Points on a hilly landscape, in no order, each with its height.
A climber steps from a point to whichever of its 2 nearest points has the largest rise for the distance, and stops where none of them is higher. Distance is the straight distance between rows; heights are no part of it.
sisa: [154 131 127  89 127 129 150 132 131  93 117 158 186 119 152  70 149 124
 113 143 164]  height 13.1
durof: [150 126 118 158 132 102 149 119 190  79 147 145  98 170  88 100 167  93
 116 124 146]  height 44.2
Fodut: [136 136 117 156 120  86 218 103 162 125 182 143  75 103  75 130 164 141
 106 131 146]  height 50.0
Bomo: [152 112 103 152 156  85 148 127 132 103 142 107  89  75 123 164 137  87
  96 139 174]  height 62.4
rezo: [103 151 134 116 115 119 100 114 136 190  64 117 159 184 156 160  89 122
 141 149  82]  height 41.6
nizit: [131 142 106 124 108 120 117 106 177 145  89 143 115 183 142 120 136  92
 144 106 123]  height 46.0
kofes: [108 109 164 113 140 140  70 152 115 137  98  96 141 163 158 146  99 154
 137 151 112]  height 4.3
tek: [137 187 146 148 187  54 181  87 114 170 205 133 100 110  92 105 101 152
 112 156 123]  height 7.9
Gop: [123  98 150 153 164  82 134 127 124  74 105 102 147 120 128  94 174  74
  76 116 180]  height 38.6
daf: [114  75 143 145 141 129 113 160 113  84 154  98 102 112 101 140 142 138
 109 136 147]  height 5.5
Midil: [116 133 130 130 139  79 170 105 117 172 129 127  96  48 162 151 108 138
 121 127 177]  height 20.5
kob: [152 112  93 150 146 110 113 166 159  81 162 113  98 130 102 149 132 106
 114 147 140]  height 7.1
Kotet: [142 128  84 122  94 149 183 156 125 120 171 136 101  49 120 184 130 154
 145 138 149]  height 61.9
Bofo: [ 75 109 154 138 106 155 170 104  92 158 143 121 175  92 122 100 128 165
 125 122 119]  height 53.1
Bel: [136 204 161 148 187  55 165  95 115 195 184 136 100 150 100 113  67 170
 131 174  84]  height 8.3
ful: [ 93  76 168 127 121 150 134 135 122 127  84 111 117 119 153 116 167 140
 119  83 155]  height 60.6
zuki: [143 115 137 121 115 140 145 144 147 132 140 132 104 139 138 135 128 166
 139 134 147]  height 16.7
gizu: [ 77  98 165 104 102 168  64 149  93 156  19 108 145 141 154 131 148 112
 156  63  97]  height 63.3
Padol: [146 102 127 136 154 123 108 161 131  66 132 107 120 122 116 142 150  91
  99 123 166]  height 6.3
Piv: [151 173 129 108 123 146 133 124 142 163 159 145 151 160 141 134  79 180
 152 182  94]  height 9.7
Nam: [116 100 140 145 111 118 114 122 163 112 121 122  96 171 104 122 155 118
 133  99 137]  height 29.1
kasep: [ 88 139  98 128  87 139 122  87 119 164  82 148 189 103 136  96 132  83
 145  95 112]  height 48.9
vapi: [109 102  82 143  84 144 149 124 133 130 132 125 110  90 101 150 138 113
 132 102 124]  height 45.4
Ripal: [138 115 153 111 152 159  60 173 110 102  60 104  75 155 167 173 140  86
 128  59 123]  height 72.8
mubir: [149 156  91 114 121 140 197 100 107 154 169 160 179  76 135 108 102 135
 128 158 126]  height 11.7
Dezen: [ 91 141 139 123  83 150 139 112 123 196 137 136 145 149 128 145  85 181
 155 149  73]  height 48.8
sedeg: [110  98 126 154 134  97 130 115 117 100  86 111 152  68 136 118 173  56
  91  98 163]  height 41.1
Gomeg: [143 111 147 114 149 113 146 128 119 110 119 112 146 106 176 117 125 126
 105 138 185]  height 34.5
nog: [168 201 127 147 199  88 183  94 101 165 221 147 129 114  89 104  83 151
 125 158  80]  height 7.4
Bokim: [ 98 139 170 127 107 124 160 116 129 209 111 122 129 182 133 132  92 198
 145 157  87]  height 47.0
furu: [125 152 137 128 132 116 125 130 146 161 190 127 104 156 117 152  71 193
 151 188 103]  height 9.2
vil: [111 135 141 143 143  96  78 108 156  99 105 112 142 193 103 101 131  89
 126 111 105]  height 35.3
kizo: [149 152  88 136 108 155 152 132 149 114 185 155 131 128  84 138 118 140
 143 151 103]  height 8.6
kasa: [146 116 165  80 132 148  93 155 135  94  75 143 132 163 170  98 162 138
 138 109 159]  height 33.4
visin: [142 163 139 158 147 124 142 122 175 138 194 145  91 200  83  95 112 158
 143 166  82]  height 39.9
Tet: [181 179 105 147 194 118 146 114 124 104 192 141 157 164  88  74 124  97
 100 161  96]  height 6.7
ros: [138 137 106 111 115 143 178 105 127 133 132 165 188 107 148  91 137 138
 122 130 141]  height 12.3
bara: [109 151 153 156 148 105 101 101 144 131 128 124 144 215  95  94 111 113
 124 146  74]  height 37.5
Gaka: [143 149 121 108 129 149 110 138 118 116 149 146 169 142 141 111  94 156
 136 173 113]  height 10.3
zin: [150 127 170  78 121 133 100 126 146 136  29 146 132 170 189 106 150 130
 144 103 145]  height 29.6
Pul: [ 88 108 123 133 119 134 122  91  95 170  99 118 192  83 153 115 117  99
 122 114 133]  height 46.3
sene: [ 95 116 122 115  93 144  72 127 110 150  60 114 160 133 154 127 127 109
 149  89 101]  height 57.2
fuvud: [122 127 133 108 108 140  80 128 150 135  78 124 131 174 148 132 131 112
 158 108 117]  height 51.3
pivi: [153 118 102 163 128 107 190 130 179  81 155 137  84 113  83 127 181 111
 104 131 161]  height 47.2
Gade: [180 117  67 128 122 145 149 165 118  75 131 128 143  59 139 168 167 105
  96 147 165]  height 77.0
tol: [155 141 133 109 128 107 165 140 126 144 185 140  81  80 147 169 109 189
 138 160 176]  height 18.7
dedis: [ 95 106 134 158 131 107 200 121 114 120 175 117 119  70  90 127 151 140
  92 141 145]  height 55.8
peto: [174 176  91 122 141 134 191 120 109 122 218 156 177  84 116 117 108 146
 123 173 119]  height 11.1
vigok: [123 179 138 132 137  88 151 104 136 197 169 137 105 155 126 139  73 170
 139 174  93]  height 8.7
sudo: [138 118  99 124  93 158 117 144 130 156 118 118  55 126 134 188 124 140
 153  88 129]  height 53.5
Lalo: [114 110 125 101 101 143 102 126 130  97  87 137 151 129 125  98 176 103
 131  92 130]  height 40.3
tumu: [134 108 137 142 133 122 176 147 127  88 188 119 126  98 100 122 147 160
 105 161 154]  height 59.4
mesug: [158 153 125 154 141 122 151 116 196 101 183 151  90 194  88 106 142 126
 128 144 113]  height 41.7
Suzoz: [ 94 149 102 104  92 131  90 100 126 178  57 139 189 141 155 123 107  97
 151 112  92]  height 52.6
daluv: [102  85 152 135 119 133 116 137 124 157 100  99  71 121 139 160 141 129
 134  83 147]  height 56.8
biriz: [133 131  99 126  92 182 192 132 119 105 188 157 176 105  74  96 154 158
 120 148 101]  height 9.8
bam: [136 151  99 135 114 159  80 140 161 110 153 137 132 192  81 127 115 136
 147 155  88]  height 35.9
fuda: [123 126 150  79  92 145  67 133 123  93  54 157 154 156 154  75 172 128
 150 100 137]  height 36.9
feset: [ 72  81 194 136 104 145 144 116 107 158 108 107 140 114 136 101 138 167
 123 108 137]  height 56.0
fitop: [117 156 123 157 170  49 169  80 120 158 179 124 100  90  91 127 104 118
  96 141 133]  height 7.5
tipo: [147 125 128 119 153  96 140 124 111 165 105 123  92  80 189 171 108 113
 120 113 179]  height 21.6
tota: [ 91 134 150 115 100 159 160 110 101 177 151 136 173 125 120  99 101 186
 141 149  93]  height 50.8
Devi: [162 125 139 118 163 129  70 153 117 110  86 109  69 153 175 180 106  95
 131  97 144]  height 59.3
sesi: [163 160 107 117 140 170 203 116  99 116 204 170 189 106  95  81 127 155
 126 155  99]  height 10.5
Neros: [174 114  92 146 149 101 165 155 111  95 165 113 126  49 135 169 146 114
  83 163 181]  height 68.2
goto: [106 114 108 135 108 144 136 104 128 113 120 129 150 107  92 119 153 100
 117  98 119]  height 43.1
Lano: [117 158  82 136 109 108 152 100 125 188 148 141 114  85 124 162  81 128
 147 138 127]  height 6.6
sim: [131 113  93 120  84 163 140 153 116 156 159 130  72  79 120 197 108 156
 161 112 135]  height 57.3
lavo: [114 144  96 127  95 169 170 109 127 143 190 157 158 112  91 118 110 160
 155 146  97]  height 9.1
lumob: [175 132 101 121 122 129 146 149 154 133 166 140  74 102 146 167 124 154
 138 138 167]  height 17.7
varub: [122 106  84 127 104 177  94 159 118 116 110 108  90 109 124 173 141 105
 139  82 128]  height 49.4
Biza: [117 178 102 148 138  70 160  98 122 172 184 136  98  80 104 144  80 154
 131 158 116]  height 6.9
Seb: [ 80  81 168 137  96 168  84 152 102 133  62  98 105 146 126 135 146 116
 148  47 100]  height 70.7
Gupu: [148 124  67 145 120 150 131 140 153  83 175 133 112 125  80 146 144 112
 131 152 129]  height 7.8
kos: [ 98 146 146 133 146 109 101 102 128 165 108 106 164 180 134 116  90 127
 122 152  88]  height 39.3
diso: [131 165 111 137 118 149 137 112 170 134 170 157 134 192  88 112 104 161
 161 162  63]  height 38.1
Tor: [120 105 165 146 145  99  80 129 164  94  86  95  97 188 118 136 139  89
 128  98 132]  height 32.1
moba: [146 147 120 123 129 139  58 144 170  87 122 143 148 207  99  94 137 107
 143 159  97]  height 33.2
safa: [155 122 118 141 146 115  76 145 172  72 115 130  98 189 123 129 141  80
 129 116 134]  height 28.3
mem: [133 100 153 140 160  76 166 116 131 104 130 108 124 121 147 105 145 109
  82 126 193]  height 36.6
buget: [121 109 162 106  91 174 136 135 144 133 119 147 124 174 137 108 137 186
 152 128 123]  height 15.6
Bas: [127 127 155 102 126 154  37 163 108  75  44 128 120 155 153 139 159  94
 148  68 116]  height 58.3
zak: [150 138 135 106 129 112  63 144 168  68  89 145 132 202 132  98 157 102
 139 128 134]  height 29.5
Fosuz: [140 135 123 120 133 121 177 131 106 153 162 139 126  63 152 147 110 156
 115 154 167]  height 19.6
Pulug: [149  98  94 130 118 162 146 170 110 104 137 123 108  61 134 166 152 139
 119 128 149]  height 68.0
Gid: [ 88  81 126 154 137 149  48 158  96 108 109  77 125 102 113 163 118  94
 124 110 119]  height 43.4
natup: [146 155 150 112 139  97  98 128 150 194  66 111 106 174 170 178  87 133
 147 146  96]  height 44.9
nale: [ 94 129 117 169 116  88 219 107 119 132 176 119  77  66  49 138 158 141
 102 129 139]  height 52.7
gili: [137 151  95 113 141 142 127 125  93 123 168 144 209 102 141 107 105 137
 111 163 121]  height 11.0
Tura: [156 120 162  91 131 131 133 132 136 155  71 135 114 139 206 129 142 134
 135  98 173]  height 26.1
fek: [177 187 126 147 184 118 165 121 117 131 223 157 148 160  94  85  99 137
 126 170  84]  height 7.0
Migu: [114  98 167 120 118 172  76 170  99 139  74 108  92 146 160 162 135 131
 147  72 115]  height 63.6
gifa: [135 122 154 100 104 149 129 137 145 106 108 151 149 172 122  66 159 157
 140 128 131]  height 14.7
tedo: [122 117 148 103 147 137  39 151  97 101  55 107 144 142 167 144 123  94
 135 106 124]  height 50.4
Mibuf: [140 109 171 118 158 117 138 140 104 157  81 121  76 112 207 159 139 116
 118  78 171]  height 23.5
robob: [117 132  99 120 134 156 154 120  88 126 140 137 220  55 137  89 121 122
 104 153 133]  height 10.4
dilam: [107  83 125 134 116 167  82 156  97 120 106 110 126  93 141 155 140 122
 123  87 138]  height 46.2
Bama: [124 142 146  91 111 133 149 104 130 106 108 165 190 147 131  31 171 133
 118 126 138]  height 13.9
zoke: [ 95  96 135 137 123 114 116 109 107 131  66 115 172  76 165 126 143  72
 115  90 149]  height 43.7
lamom: [160 133 148 113 162 109  89 135 145 158  74 113  79 167 191 180 104 116
 134 124 140]  height 50.6
bub: [101  82 140 156 145 124  51 143 106  67  96  87 139 123 113 135 145  70
 114 104 129]  height 41.8
vose: [112 118 119 126 133 126  37 130 106  85  88 101 170 122 136 132 114  84
 130 121 115]  height 45.5
vud: [ 89  93 155 134 131 140  91 144 111 120 139  97 126 143 121 138 124 152
 125 148 132]  height 4.9

For each start below, name the point where the climber stops.
kob | Gade
zak | tumu
vil | Ripal
robob | Gade
Gomeg | sene
Midil | Gade
mubir | Gade
